Points, in no order, along strands that fork, close into loops and pass close to each other.
Points whose rows are less than 7.12 apart are linked; no others are. Some points are linked to none.
q20: [ 0.01 -0.20 -3.26  1.21  0.34  1.74  5.18 -3.29 -0.59 -0.03  0.08  0.79
  1.93 -2.07 -0.69 -3.75  2.05  1.40 -3.92 -0.28 -1.09 -2.35 -0.34 -3.09
 -1.50]
q268: [-2.76 -2.76  1.75  1.74  0.36  3.78 -4.05  2.63  4.38 -0.69 -1.38 -1.29
  1.03  0.42 -1.93  1.57 -2.97 -4.20 -0.65  2.13  1.56 -1.46 -1.47 -0.52
  0.23]
q279: [-0.34  2.15  0.78 -1.40  0.07  1.85 -3.04 -0.70 -2.11  1.61 -0.36  0.57
 -1.17  3.60 -0.66  3.80 -2.83  0.78  0.01  2.25  1.87  0.39 -3.82  0.21
  0.02]
q78: [ 1.39  3.68 -2.02 -1.69  0.13  4.00  0.63 -1.06 -0.06  0.14 -0.17 -1.48
  0.54 -2.46  1.39  2.39  4.39 -1.14  0.01  2.70 -3.87 -2.00  1.09  3.72
 -0.51]
q612: [-0.73  1.25 -2.81 -1.49 -3.88  3.77  2.19 -4.61  0.91  2.08  3.12 -0.05
 -0.50  2.18 -0.61  2.97 -1.97 -1.32 -1.43 -2.75  0.51 -5.18 -0.44  1.58
 -0.84]
q382: [-0.21 -0.12 -1.23 -1.31 -1.63  1.06  3.39 -4.09  1.18  1.72 -0.02 -0.35
 -0.02  0.13 -0.23  2.40 -2.51 -1.76 -0.76 -1.86  0.47 -5.86 -1.81  0.46
 -2.40]
q881: [-1.46 -1.59  1.32  1.89  0.84 -1.32 -4.00  5.10  1.33 -2.18 -0.71 -1.37
  0.26  0.76 -0.33  0.12 -0.88  0.12  2.91  0.07  1.77  5.43  0.17 -0.32
  0.73]
q519: [ 1.36  1.44  0.32 -1.59 -0.26 -0.62  1.96 -1.00 -0.33  0.89 -1.36  0.16
 -0.17 -2.07  0.48  1.79  1.15 -0.70  1.48  0.41 -0.90 -2.67  0.79  1.87
 -1.84]
q50: [-0.94  2.42 -2.66 -1.90 -3.01  1.40  0.95 -0.31 -1.15  1.24  3.34  0.11
 -0.24 -0.51  0.67  0.44  4.61  1.31  0.26 -0.11 -3.42  2.14  3.77  1.33
  1.76]
q306: [-2.52 -3.05  0.84  1.98  0.33  2.26 -0.87  2.36  4.77 -3.19 -0.60 -1.20
  2.49 -2.28 -0.81 -2.93 -2.78 -3.28 -0.07  0.22  0.46 -0.18  1.06 -1.19
  1.10]
q393: [ 0.53 -0.70  1.53 -2.41  0.44 -2.74  2.75 -2.22  0.73 -2.27 -0.24  1.30
  1.39 -2.93  0.58 -3.21 -3.81  0.42  1.66  2.89 -1.99 -1.78 -0.24  1.84
  3.47]
q852: [-2.08  0.06  1.33  0.70  2.00  5.56 -2.94 -0.26  1.58 -0.86 -3.27 -0.10
  1.95  0.56 -0.24  1.01 -1.96 -2.32 -2.53  4.18  0.61 -0.57 -4.64 -1.38
  0.90]
q823: [-2.47  1.10 -1.36  1.28  1.19  6.42 -2.56 -0.44  1.09 -0.33 -1.74 -0.18
  2.00  0.58  0.84 -0.60 -0.15 -2.09 -3.95  2.55 -0.57  0.87 -3.48 -2.19
  1.22]
q915: [ 1.70  4.22 -0.39 -3.04  0.54  0.24 -0.31 -0.16 -0.50 -0.38 -0.07 -0.10
  0.21 -3.11  2.05  0.85  0.13  1.95  2.36  4.44 -4.46 -0.89  0.47  4.92
  2.68]
q964: [-0.16  0.90  1.07 -2.62  2.44 -3.58 -1.64  1.84 -5.45  0.89  0.75  3.48
 -2.84  1.09  2.01  0.00  0.56  4.57  0.54  2.12 -1.35  1.91 -1.23  0.93
  1.79]
q788: [-1.80 -3.53  0.27  1.27 -0.98 -2.56  0.26  0.99  0.06  2.29  0.12  0.24
 -0.26  2.26 -1.13  0.21 -2.88  0.26  0.07 -4.40  3.55 -1.21 -0.44 -3.68
 -2.83]
q975: [-0.09  3.28 -1.81 -0.64 -2.60  7.83 -2.17 -4.91 -1.87  0.80  1.37  1.53
  0.14  3.15  0.12  3.38 -0.59  0.85 -3.37  0.63  0.01 -1.50 -3.40  0.78
  1.20]
q49: [ 0.68  1.96 -2.01 -0.99 -0.96  1.45  2.93 -1.95  0.30 -0.29  0.61  0.40
  1.63 -3.42  0.67 -1.64  4.44 -0.36 -1.78 -0.36 -1.94 -1.89  1.17  0.24
  0.31]
q70: [ 0.39  0.02 -0.21 -1.56 -0.30 -0.62  3.91 -2.05  2.12 -0.25 -0.48 -0.30
  1.49 -3.67 -0.12  0.29  0.16 -1.24  1.04 -0.55 -1.62 -4.90  0.98  1.70
 -1.01]
q337: [ 0.31  0.46  0.71 -2.57  1.19 -2.22  0.43 -0.04  0.29  1.33  2.80 -0.73
 -2.50  1.02 -0.05  3.61 -1.31  1.31  2.70  0.86  0.14 -1.14 -0.20  2.94
 -0.91]
q136: [-0.71  2.58 -2.34 -1.84 -2.02  3.59 -1.76 -0.51 -0.10  1.22  1.24 -0.53
  0.00  2.38  0.85  2.96 -0.54 -0.36 -0.57 -0.17  0.33 -0.65 -1.06  2.35
 -0.59]
q931: [ 1.75 -1.18 -0.55  0.62 -1.31 -5.19 -0.94  4.19  0.08 -2.71  0.48  1.06
 -0.39  1.19  0.33  0.26  1.20  2.39  2.96 -1.49 -2.38  4.09  0.47  2.34
  1.30]
q341: [ 1.01 -0.13  0.06  1.30 -2.99  3.39 -1.47 -4.10 -0.59  1.33 -2.27  0.29
 -1.54  1.44 -1.25  4.51 -1.66 -0.24 -0.94 -1.58  2.67 -3.38 -3.92 -2.04
 -2.91]
q240: [ 2.32  0.98 -2.29  0.31 -1.59 -0.30  4.18 -2.15 -0.06 -1.54 -0.05  1.53
  1.91 -3.25  0.20 -4.67  4.65  0.62 -2.78  0.31 -3.41  0.18  1.58 -0.42
  0.69]
q232: [ 0.93 -1.84  0.84  0.80  1.25 -4.32 -0.06  1.85 -2.85  1.99 -1.18  0.56
 -2.30  1.40 -1.00  1.01  1.27  1.90  0.12 -2.71  2.11  0.41 -0.41 -2.34
 -2.49]
q744: [-1.53 -3.32  1.99  1.20  0.08 -0.50 -3.18  2.97  3.46  0.39  0.24 -2.18
 -1.19  2.64 -1.73  2.09 -1.61 -1.60  1.61 -1.58  4.20  2.20 -0.98 -1.81
 -1.79]
q815: [-0.45  0.36 -1.09 -1.42  0.32 -2.66  0.49  1.16 -1.85  0.12  0.96  2.18
 -0.22 -0.38  1.48 -1.52 -1.48  1.81  1.80 -0.75 -0.80 -0.11  0.90  1.64
  2.02]
q55: [ 0.53 -0.89  1.05  2.76  2.65  2.78  1.19  0.98  0.82 -2.21 -2.99  0.67
  3.89 -2.37  0.25 -3.45 -1.12 -0.55 -2.53  3.06  0.70  1.23 -1.80 -3.53
 -0.15]
q229: [ 2.70 -0.54  1.58  0.34 -0.42 -2.04  0.55  0.89  1.11 -2.30 -3.52 -0.70
  2.32 -3.16 -1.11 -0.92  1.59 -1.53  1.76  1.04  0.34 -0.33  1.49  0.74
  0.04]
q486: [-0.82 -2.79  1.62  1.15 -0.14 -0.22 -0.70  1.08  2.54 -0.29 -2.73 -1.92
  1.61 -1.04 -1.46  0.55 -0.10 -3.30  1.23 -1.05  2.95 -1.20  0.47 -1.06
 -1.99]
q954: [-0.18 -2.00  0.60  0.74 -0.39 -3.17  1.00 -0.59 -1.57  2.89 -1.11  0.11
 -1.41  0.79 -1.64  0.81 -0.72  0.31 -0.02 -2.99  2.60 -2.62 -0.91 -2.94
 -2.70]
q342: [ 1.45 -1.50 -0.51 -0.42 -2.68 -4.74  2.87 -0.42  0.21 -1.62  1.19  2.96
  0.69 -1.53  0.92 -3.77 -0.67  0.76  0.65 -1.36 -3.16 -2.67  2.71  2.43
  1.71]
q503: [ 0.70  0.07 -0.72  1.19  0.66 -3.49 -0.17  3.24 -5.47  1.79 -1.97  2.21
 -1.65  0.06  0.69 -0.76  2.10  3.18 -0.88 -2.14  0.16  0.28  0.26 -2.14
 -1.61]
q939: [-2.08 -2.36 -0.57  3.81 -1.06  2.21 -0.15  2.03  1.31 -0.47 -0.36 -0.07
  1.35 -0.06 -0.13 -4.04 -1.69 -1.27 -1.94 -4.04  1.36  0.10  1.25 -5.18
 -1.75]
q398: [ 1.38 -0.89 -0.30  2.79  0.35 -1.06  0.52  1.54 -3.21 -0.05 -2.23  2.22
  1.60  0.26 -0.12 -3.71 -1.21  1.36 -0.67 -1.99  0.57  0.31  0.86 -4.05
 -0.87]
q288: [ 0.33 -1.36 -0.61  0.69 -0.63  1.49 -4.43  2.14  2.39 -0.17  0.23 -2.59
 -1.56  3.20 -0.55  6.75  0.81 -1.12  0.94 -0.24  2.67  2.11 -1.66  0.84
 -3.86]
q107: [ 1.38 -1.55 -0.14  0.29 -0.55  0.22 -1.41  0.04  1.26  1.25 -1.12 -3.15
 -2.36  2.17 -1.08  6.28  2.00 -2.78  1.43 -1.20  3.19  0.27 -1.82  0.11
 -5.06]
q756: [ 2.71  0.12 -1.46  0.68  0.18 -1.05  3.75 -1.58 -0.89 -1.87 -0.76  2.75
  2.73 -2.77  0.84 -5.12 -0.06  0.86 -1.95  0.14 -1.90  0.16  1.09 -1.08
  1.24]
q318: [-0.93  4.66 -2.96 -1.87  0.43  3.87 -0.99 -1.07 -2.06  1.29  0.36  0.40
  0.26  0.14  1.51  0.24  2.31  0.29 -1.35  1.75 -2.11  0.95  0.19  0.80
  2.16]
q425: [-0.05 -2.21 -2.93  2.03 -2.62 -3.05  1.19  1.73  0.50 -1.96  1.50  1.28
  1.04  0.39 -0.36 -3.32 -0.63  0.57  0.58 -4.68  0.10  1.67  3.30  0.24
  1.03]
q941: [-0.90  0.19 -2.17  0.44 -0.19  2.49  1.63 -1.32  2.12 -0.72 -0.45 -1.08
  3.07 -1.92 -0.30 -1.61  1.63 -1.59 -1.18 -0.54 -0.51 -1.25  0.99 -0.55
  0.80]
q32: [-3.65  0.02 -0.94  0.01 -0.67  2.21 -1.04  0.66  0.37  0.68  2.06  0.55
  0.46  1.88  1.54 -1.30 -4.95 -0.37 -0.09 -0.77  0.89 -0.06 -0.62 -0.83
  1.58]
q150: [ 2.16  0.48  2.39 -0.90  1.83 -3.46 -1.20  1.46 -0.54  0.58 -1.24 -1.57
 -2.49 -0.49 -1.09  1.47  2.90  0.79  2.39  0.69  1.07  2.11  0.52  1.40
 -0.73]
q207: [-2.63 -0.91 -2.50  0.98 -2.79  0.59  1.05 -0.64 -0.90  0.34  4.47  0.50
 -0.26  0.30  0.27 -1.89  1.00  0.50 -1.05 -4.32 -0.99  3.19  4.51 -1.81
  1.93]
q545: [-1.06  2.54 -2.16 -2.09  0.17  1.31 -0.64 -0.06 -0.96 -0.07  0.77  0.41
  0.91 -0.83  1.82 -0.78 -1.03  0.86  0.57  0.81 -1.45  0.21  0.95  1.48
  2.94]
q466: [ 3.46  0.39  3.50  0.73  0.33 -5.35 -1.10  1.91 -0.07 -1.96 -2.40 -0.80
 -1.78 -0.45 -1.81 -1.05  2.77  0.40  2.58  1.05  0.29  3.71  0.78  2.01
  0.22]
q978: [-0.43 -0.08 -1.27  3.58  2.52  3.70  2.59 -1.32 -1.31 -1.71 -1.76  0.84
  3.09 -2.78  0.41 -4.45 -0.44  1.68 -4.57  2.63  0.11  1.85 -2.24 -4.15
 -0.60]
q848: [-1.97 -1.56 -1.18  2.30 -3.09  1.43 -0.46  1.41  3.53 -3.09  2.58 -1.78
  1.63 -1.52  0.00 -3.29 -0.23 -1.70  0.15 -2.12 -1.87  4.09  4.45 -0.02
  3.19]
q16: [-0.15 -0.38 -0.31  1.34 -0.93 -2.35 -2.03  3.84  0.13 -2.36 -1.33 -0.22
  1.28  0.62  0.02 -1.53 -0.13  0.57  2.39 -1.32 -0.13  4.92  1.12  0.85
  0.69]
q940: [-1.96 -1.52 -1.44  3.44 -0.65  4.03  0.27  0.61  2.21 -0.61  0.28 -1.03
  1.98 -1.42 -0.53 -3.57  1.51 -1.89 -3.70 -1.99  0.15  1.36  1.38 -4.79
 -0.52]
q739: [ 2.31  3.85  2.64 -1.65  1.73  1.27  1.15 -2.56 -2.98  1.93 -3.29 -0.23
 -3.19 -1.05  0.51  3.52  2.02 -1.05 -0.44  4.06 -1.37 -2.22 -3.09  0.79
 -2.32]
q79: [-1.07 -1.68  1.58 -2.11  1.10 -2.39 -0.11 -2.16 -0.25  2.52  3.16  0.73
 -3.88  4.20 -1.18  2.12 -5.16  1.17  0.79 -0.96  3.47 -2.09 -1.92  0.30
 -0.28]
q111: [ 1.20  1.78  2.14 -1.08  1.51  1.15 -4.50 -1.58 -1.00  0.39  1.93 -0.43
 -3.69  5.08 -0.97  4.54 -1.92  1.38  0.24  2.59  4.02  2.11 -4.15  0.35
 -1.03]
q678: [ 0.88 -1.71 -1.79  0.81 -3.60 -4.25  3.34  0.27 -0.53 -0.64  2.26  1.90
 -0.37 -0.27  0.63 -3.32  1.05  1.13 -0.21 -4.54 -2.17 -1.05  3.43  1.33
  0.58]
q617: [ 0.98 -1.00  3.66 -0.80  2.22 -3.95  2.20 -2.31 -2.33  0.87 -0.81  1.52
 -1.24 -0.37 -1.02 -2.70 -2.44  0.39  0.07  0.89  1.10 -2.83  0.63 -0.77
  1.06]
q923: [-1.15 -2.58 -0.66  2.88 -0.49 -1.57  0.35  2.49 -1.22  0.42 -0.76  1.30
  0.97  0.86 -1.04 -2.56 -2.66  0.67 -0.47 -4.04  2.32 -0.17  1.26 -4.14
 -1.49]
q216: [ 0.29 -1.00  1.53 -1.45  3.02 -5.05 -1.33  2.44 -3.28  0.15  1.45  2.01
 -3.05  2.15  0.98  0.45 -0.06  3.75  1.41 -0.14 -0.35  2.66 -0.34  0.61
  1.96]
q575: [ 1.29 -1.15  0.55  1.04  0.02 -0.69 -1.85  2.04  0.18  1.03 -3.09 -2.82
 -0.59  0.45 -1.31  3.11  2.87 -1.78 -0.30 -2.50  3.19  1.09 -0.74 -1.65
 -4.57]
q708: [-3.52 -0.34 -2.29  0.29 -2.87  2.68  1.41 -1.64 -0.04  1.11  2.67 -0.45
  0.36  0.44 -0.71 -0.63  1.99 -0.83 -1.98 -1.84 -0.65  2.25  3.97 -2.91
  1.16]
q122: [-0.06 -0.43 -0.80  0.56  1.41  0.28  1.46 -0.94  0.21 -2.69  0.05  2.06
  3.18 -2.21  1.04 -4.83 -3.18 -0.15 -0.50  0.79 -0.82  0.52  0.11 -1.35
  1.82]
q473: [-3.16 -2.83  2.87  1.33 -0.68  1.25 -3.12  2.86  4.10  0.34 -0.07 -2.38
 -1.06  2.09 -1.66  1.50 -3.72 -3.19  0.50  0.46  3.72 -0.01 -1.77 -0.63
 -0.87]
q795: [-0.37  0.73 -1.89 -1.03  0.09  5.74  1.15 -4.34  2.33  0.04  0.69 -1.56
  2.60 -0.23  0.00  2.94 -0.38 -2.98 -2.22  1.96 -0.86 -3.71 -1.99  2.69
  0.37]
q777: [ 1.64 -2.81  2.17  0.08 -0.57 -7.06  2.01  1.10 -0.87 -0.39  0.99  1.60
 -2.00  0.27 -0.30 -0.46  0.08  2.29  1.72 -1.91 -0.15 -1.05  1.83  1.53
 -0.07]
q256: [-2.18 -1.25 -2.92 -0.48 -0.85 -0.96 -0.61  1.05 -1.15  2.45  3.90  1.71
 -1.23  3.67  1.38  1.25 -1.93  2.55  0.19 -3.61  1.58 -0.09 -0.63 -0.73
 -0.58]
q402: [ 4.42 -0.54  1.19  2.74  0.23 -1.13  1.17  1.20  0.67 -2.51 -5.23  0.46
  3.16 -2.08 -1.68 -2.60  2.31 -1.14  0.10  0.76  0.50  1.46  1.53 -1.56
 -0.97]
q723: [ 0.19 -0.87  0.06 -2.16 -0.63 -2.86  2.53 -0.04  0.18  1.30  5.49  0.32
 -2.76  1.69  1.90  4.45 -1.61  2.36  3.33  0.00 -2.09 -3.47  0.47  4.46
 -2.44]
q160: [-0.54  3.22 -0.67 -2.10  1.47 -0.39 -1.33  1.03 -4.67  2.28 -1.39  2.85
 -1.82  0.96  1.74  0.72  0.23  2.55 -0.35  1.28 -0.56  0.44 -1.53  0.12
  0.87]
q307: [ 2.52  0.70  1.89 -1.28 -1.39 -3.42  1.84  0.14 -0.08 -0.57 -0.66 -0.18
 -0.81 -2.77  1.55  0.51  2.31  0.61  2.52  0.91 -3.53 -1.77  1.28  3.79
 -0.69]
q641: [-1.58  2.29 -3.35 -0.40 -1.54  2.10 -0.90  0.95 -1.82  0.67  2.35  0.24
 -0.72  0.56  0.71 -0.91  3.75  1.49  0.36 -0.40 -2.14  5.27  3.43 -0.25
  2.48]
q23: [-0.53 -0.97  4.12  0.82  1.83 -2.08 -3.12  2.48  2.01 -1.46 -0.30 -2.17
 -0.74  0.58 -1.82 -0.96 -1.71 -0.16  2.92  1.45  2.93  4.02  0.09  0.48
  2.09]
q343: [ 2.16 -1.58  2.49 -0.04 -1.12 -4.57  0.63  0.36  2.81 -1.83 -1.51 -2.84
  0.27 -2.13 -2.12  0.25 -0.08 -0.94  3.58  0.51 -0.09  0.70  2.11  2.83
  0.36]
q424: [-1.25  1.14 -2.74 -1.34 -1.70  3.84  2.40 -4.44 -0.11  1.96  2.14  0.32
  0.31  1.19 -0.38  0.66  0.13 -0.76 -3.63 -1.31 -0.48 -2.91 -0.16 -1.08
  0.59]
q888: [ 1.00 -0.22  0.04 -1.69 -0.15 -3.96  0.88  2.07 -1.10  1.12  3.10  2.08
 -2.48  0.94  3.32  2.40  2.42  3.44  2.44 -1.46 -3.31 -0.47  1.21  3.68
 -0.88]
q804: [-1.39 -2.74 -0.72 -1.34  0.33 -1.80 -0.98  0.21 -0.49  2.03  4.54  1.89
 -1.91  5.68  0.54  3.35 -4.93  2.33  0.70 -2.49  3.29 -0.45 -2.17 -1.52
 -0.95]
q869: [-3.07 -0.43 -1.60  2.07  0.06  6.47 -1.86 -0.41  2.31 -0.03  0.74 -1.56
  1.63 -0.80  0.00 -1.22  1.72 -2.81 -4.13  0.34 -0.74  1.23 -0.48 -2.35
  0.99]
q96: [ 1.92 -0.25  4.02  0.44  2.06 -3.29  1.14 -0.96 -0.36 -0.20 -2.51  0.40
 -0.21 -0.60 -2.08 -2.97 -0.81 -0.66  0.10  1.48  2.67 -0.17  0.33 -1.81
  0.37]
q676: [ 1.65  2.88  3.19 -1.66  3.40  0.42 -3.68 -1.23 -0.12  0.82  0.69 -2.30
 -4.13  3.24 -1.05  2.79 -0.67  0.30  0.82  3.41  3.26  1.80 -2.90  2.08
 -0.84]
q806: [-1.23 -2.11 -0.82 -1.11  1.55 -4.44 -1.15  2.33 -3.56 -1.71  2.18  3.11
 -1.83  2.42  2.11 -1.25 -3.05  4.09  0.88 -1.43 -0.57  3.48  0.78 -0.18
  2.58]
q112: [ 2.99  1.72  2.51 -1.77  3.94 -1.97 -0.86 -0.87 -0.89  1.13  4.33 -0.75
 -6.37  3.62  0.72  3.55  1.15  1.68  0.90  1.10  0.76 -0.39 -2.42  1.59
 -2.53]
q327: [-3.29 -0.96 -2.38  0.54 -2.59  5.25  2.05 -3.80  0.30  2.03  2.04 -0.85
  0.92  0.82 -0.89  0.79  1.38 -1.76 -4.16 -1.02 -0.66 -0.44  0.88 -3.19
  0.70]
q236: [ 0.55  1.59 -0.08 -1.08  1.35  0.05  1.41 -1.86 -1.18  1.68 -2.55  0.72
  0.57 -1.52  0.13  0.74  0.21 -0.18 -1.06  0.44 -0.13 -2.88 -1.29 -0.88
 -1.17]
q528: [ 1.17 -0.89  2.64 -1.63  1.79 -4.10  4.15 -3.32 -1.29 -0.67 -0.02  2.93
  0.46 -2.58 -0.45 -3.31 -2.52  0.49  0.00  1.24 -0.92 -3.89  0.38  0.24
  1.63]
q209: [ 1.71  3.45 -0.38 -2.49  1.68  1.82  1.48 -1.43  0.45 -1.00 -2.53 -0.49
  1.46 -4.15  1.54  1.24  2.34 -0.36  0.72  4.35 -3.53 -1.74 -0.82  3.98
  0.40]
q270: [-2.61 -3.31 -0.90  2.40 -0.64  3.90 -0.64  1.33  5.73 -1.41  1.34 -2.42
  2.29 -2.36 -1.08 -1.82  0.37 -4.66 -1.69 -0.47 -0.55 -0.92  2.16 -0.54
  1.24]
q88: [-0.44 -0.16  2.03 -1.88  1.78 -0.22  0.12 -1.62  2.16 -2.14 -0.87 -1.16
  2.01 -2.30  0.34 -1.43 -3.70 -0.34  2.75  3.96 -0.80 -0.56  0.01  1.84
  3.42]
q296: [-2.72 -0.25 -0.03  0.51  0.98  3.12  0.06 -0.46  1.32 -1.12  0.95 -0.03
  2.01 -0.53  1.14 -3.44 -4.11 -0.79 -0.82  0.02 -0.12 -0.40 -0.67 -1.23
  2.54]
q475: [-0.64  1.99 -2.85  0.97 -1.09  1.47 -1.08  1.53 -1.45 -0.03 -0.65 -0.73
  0.92 -0.83  0.46 -2.16  3.56  0.41 -1.24 -1.54 -0.86  3.51  2.29 -1.37
  0.69]
q779: [ 1.57  1.95  3.33  0.03  2.87  0.11 -0.75 -1.07 -1.57  0.70 -4.91 -1.50
  0.25 -1.66 -1.38  0.34  1.60 -1.59 -1.34  3.21  1.28  0.06 -2.04 -2.47
 -1.55]
q667: [ 1.95 -1.27  0.79  2.96  2.14  1.87  0.03  1.23  0.92 -2.59 -5.04 -0.02
  4.34 -3.29 -0.87 -1.79  2.89 -2.07 -1.56  2.20  0.23  1.14 -0.33 -2.81
 -1.37]
q502: [-0.14 -0.15 -1.79 -1.42 -1.12  1.57  4.89 -3.54  2.56  0.93  1.03 -0.76
  0.99 -2.17  0.60  1.32  0.49 -2.47 -1.03 -2.35 -1.51 -6.43  0.68  1.84
 -2.10]
q69: [ 1.71 -0.58 -0.59  2.90 -0.32  1.22 -0.77  2.54  0.42  0.28 -4.03 -1.44
  2.41 -1.68 -1.41  0.55  3.88 -1.81 -0.42 -2.50  1.71  0.50  1.01 -1.94
 -3.33]
q220: [-1.96 -1.90  2.12  1.63  2.50  4.03 -2.40  1.63  3.73 -1.59 -2.74 -1.27
  2.69 -1.38 -0.75  0.14 -1.50 -4.10 -1.24  4.26  0.15 -0.64 -2.24 -1.05
  0.77]
q276: [ 1.75 -0.01 -0.63  1.47  1.68 -2.22  0.32  0.54 -5.84  1.63 -3.46  1.72
  0.13  0.56 -0.42 -2.61  0.71  3.12 -1.79 -0.34 -0.07 -1.65 -0.43 -4.61
 -1.93]
q544: [-1.31  1.86 -3.45 -0.66 -2.00  2.05 -0.44  0.40  0.49  1.72  3.27 -1.35
 -0.79  1.77  0.04  2.70  1.82  0.95 -0.15 -1.83 -0.25  0.35  1.41  2.54
 -0.79]
q255: [ 0.20 -0.60 -2.44  2.31 -4.16 -1.34  0.09  1.17  1.30 -2.99  2.14 -0.27
  1.12 -0.59  0.19 -3.89  0.92 -0.80  0.39 -2.72 -2.01  4.54  4.27  0.30
  2.31]
q824: [ 0.48  0.20  3.14 -2.38  2.88 -2.41 -0.83 -2.95  0.08  2.23  3.31 -1.15
 -4.51  3.34 -0.94  1.50 -4.51  0.37  1.12  1.18  3.36 -1.49 -2.38  2.07
  0.76]
q646: [-1.84 -1.04 -1.66  1.07 -1.94  3.29  0.36 -0.54  3.35 -1.46  2.28 -1.99
  2.41 -2.33  0.37 -2.59  0.90 -2.10 -0.28 -0.35 -1.31  0.64  2.74  0.30
  3.07]
q82: [ 0.82  2.66 -0.68 -2.15 -0.90 -1.57 -0.57  1.14 -1.76 -0.40  1.80  0.81
 -0.42 -0.92  2.68 -0.14  0.25  3.83  2.25  2.99 -5.01  0.90  1.15  4.76
  3.37]
q843: [ 0.56 -0.79  0.36 -1.11 -0.66 -3.34  2.10  0.74 -1.79  2.16  5.30  2.10
 -2.81  2.32  3.91  3.81  1.78  3.34  1.84 -1.62 -3.00 -3.06  0.36  3.17
 -3.09]
q573: [ 1.09  0.76 -1.83  2.67 -1.11  0.80 -0.88  2.43 -0.04 -1.42 -2.29 -0.46
  2.19 -1.62 -0.52 -2.06  4.20 -1.12 -0.21 -2.80  0.12  2.27  1.93 -1.38
 -0.54]
q684: [ 2.10 -1.06  1.96 -1.09 -2.27 -4.71  3.94 -1.23 -0.08 -0.83  0.21  1.40
 -0.27 -3.02  1.98 -0.94  0.60  0.38  1.85 -0.48 -3.87 -4.59  2.05  4.39
  0.04]
q945: [-4.11 -0.36 -0.16  0.58  0.34  2.55 -3.34  3.34  1.05 -0.06  1.46  0.51
 -0.48  3.10  0.82  0.29 -5.13  0.08  1.16 -0.41  1.37  2.67 -0.92 -1.24
  1.60]
q937: [-0.52 -1.55  0.14  0.19  0.63 -0.42 -4.04  2.47  2.02  1.08  0.74 -1.72
 -1.71  4.64 -1.03  4.15 -0.03 -0.30  1.05 -0.94  3.81  3.33 -2.73 -1.89
 -2.63]
q148: [ 0.77  2.83 -1.66 -1.67 -1.90  1.30  2.78 -2.20  1.22 -0.11  1.43 -1.02
 -0.12 -3.33  1.44  0.32  4.59 -0.05  0.22  0.90 -4.74 -2.54  2.07  3.64
  0.35]
q654: [ 1.83  2.05  2.37 -1.58  1.99 -0.53 -1.90  0.41  0.09  0.66 -0.96 -2.30
 -2.90  0.01 -0.86  3.36  1.50  0.01  2.47  2.59  1.28  1.72 -1.31  2.24
 -1.65]
q905: [ 2.78 -2.05  3.50  1.84 -0.57 -5.86 -0.09  1.62  1.79 -3.13 -2.12 -1.48
  0.11  0.06 -2.93 -1.91 -0.05 -1.11  2.88  0.62  1.12  2.97  1.86  1.79
  0.99]
q767: [-1.10  4.54 -2.53 -1.19  0.78  3.46 -2.20 -0.04 -3.64  2.43 -1.18  1.59
 -0.33  1.57  1.09  0.86  0.77  1.22 -1.79  1.01 -1.00  1.55 -2.42 -0.56
  0.99]
q224: [-0.95  0.28  2.53 -1.50  2.27  0.27 -0.83 -0.23  0.89 -0.67 -1.76 -0.61
  1.21 -1.38 -0.34 -0.40 -1.93 -0.96  1.42  3.06  0.99  0.27 -0.94 -0.09
  1.82]
q152: [-0.53  2.56 -1.03 -0.73 -2.36  5.45 -3.26 -1.95 -1.53  1.26  0.11  0.94
 -0.11  3.43  0.22  4.08 -2.05  0.65 -1.36  0.64  1.32 -1.08 -3.73  1.00
 -0.08]
q44: [ 1.55 -0.25 -0.35 -0.92 -1.89 -5.36 -0.28  3.25 -1.02 -1.15  1.30  1.94
 -1.72  0.29  2.64  0.61  2.84  3.79  1.45 -0.68 -3.76  1.95  1.23  3.44
  0.30]
q126: [ 1.81  2.19  2.61 -1.72  3.53  1.25  1.18 -3.76 -1.19  0.40 -4.66 -1.30
  0.05 -1.79 -0.88  2.15  1.95 -2.29 -1.40  4.50 -0.06 -1.80 -3.50 -0.75
 -1.53]
q427: [ 2.03  0.46  3.73  1.37  3.82 -0.70 -0.13 -0.78 -2.56  0.16 -4.39 -0.04
  0.49 -1.02 -2.07 -2.16  0.64 -0.12 -1.11  2.29  2.39  0.05 -1.12 -4.51
 -0.62]
q949: [-0.08 -0.64  4.35  0.91  2.41 -1.10 -1.82  0.95  0.68 -0.41 -2.58 -1.06
 -0.62  0.25 -1.93 -1.95 -1.82 -1.31  0.94  1.24  3.56  1.70 -0.57 -1.69
  1.05]
q508: [-2.64  0.22 -3.95 -0.52 -2.61  1.67  0.46 -1.31  0.14  2.59  4.37 -0.46
 -0.68  2.56  0.39  1.05 -0.88  0.80 -0.73 -3.58  1.04 -0.44  0.92  0.31
  0.01]

A fork is a point with three links, a tip a point with one. Leave the first point through the second and follow the links. Name the first fork or tip that comes.
q50; q641 | q923
q923; q939 | q50
q723; q843 | q949
q978; q55 | q152
q466; q905 | q978
q806; q216 | q815
q646; q848 | q519
q881; q16 | q337
q815; q545 | q806

A piece is two or more points that can be reached from each other along the links. Count, over all rows, the pieces, the separate loops (a circle has one, a figure eight two, a Y none), the forks (points with three links) and the tips (points with one).
pieces | 5
loops | 2
forks | 7
tips | 13
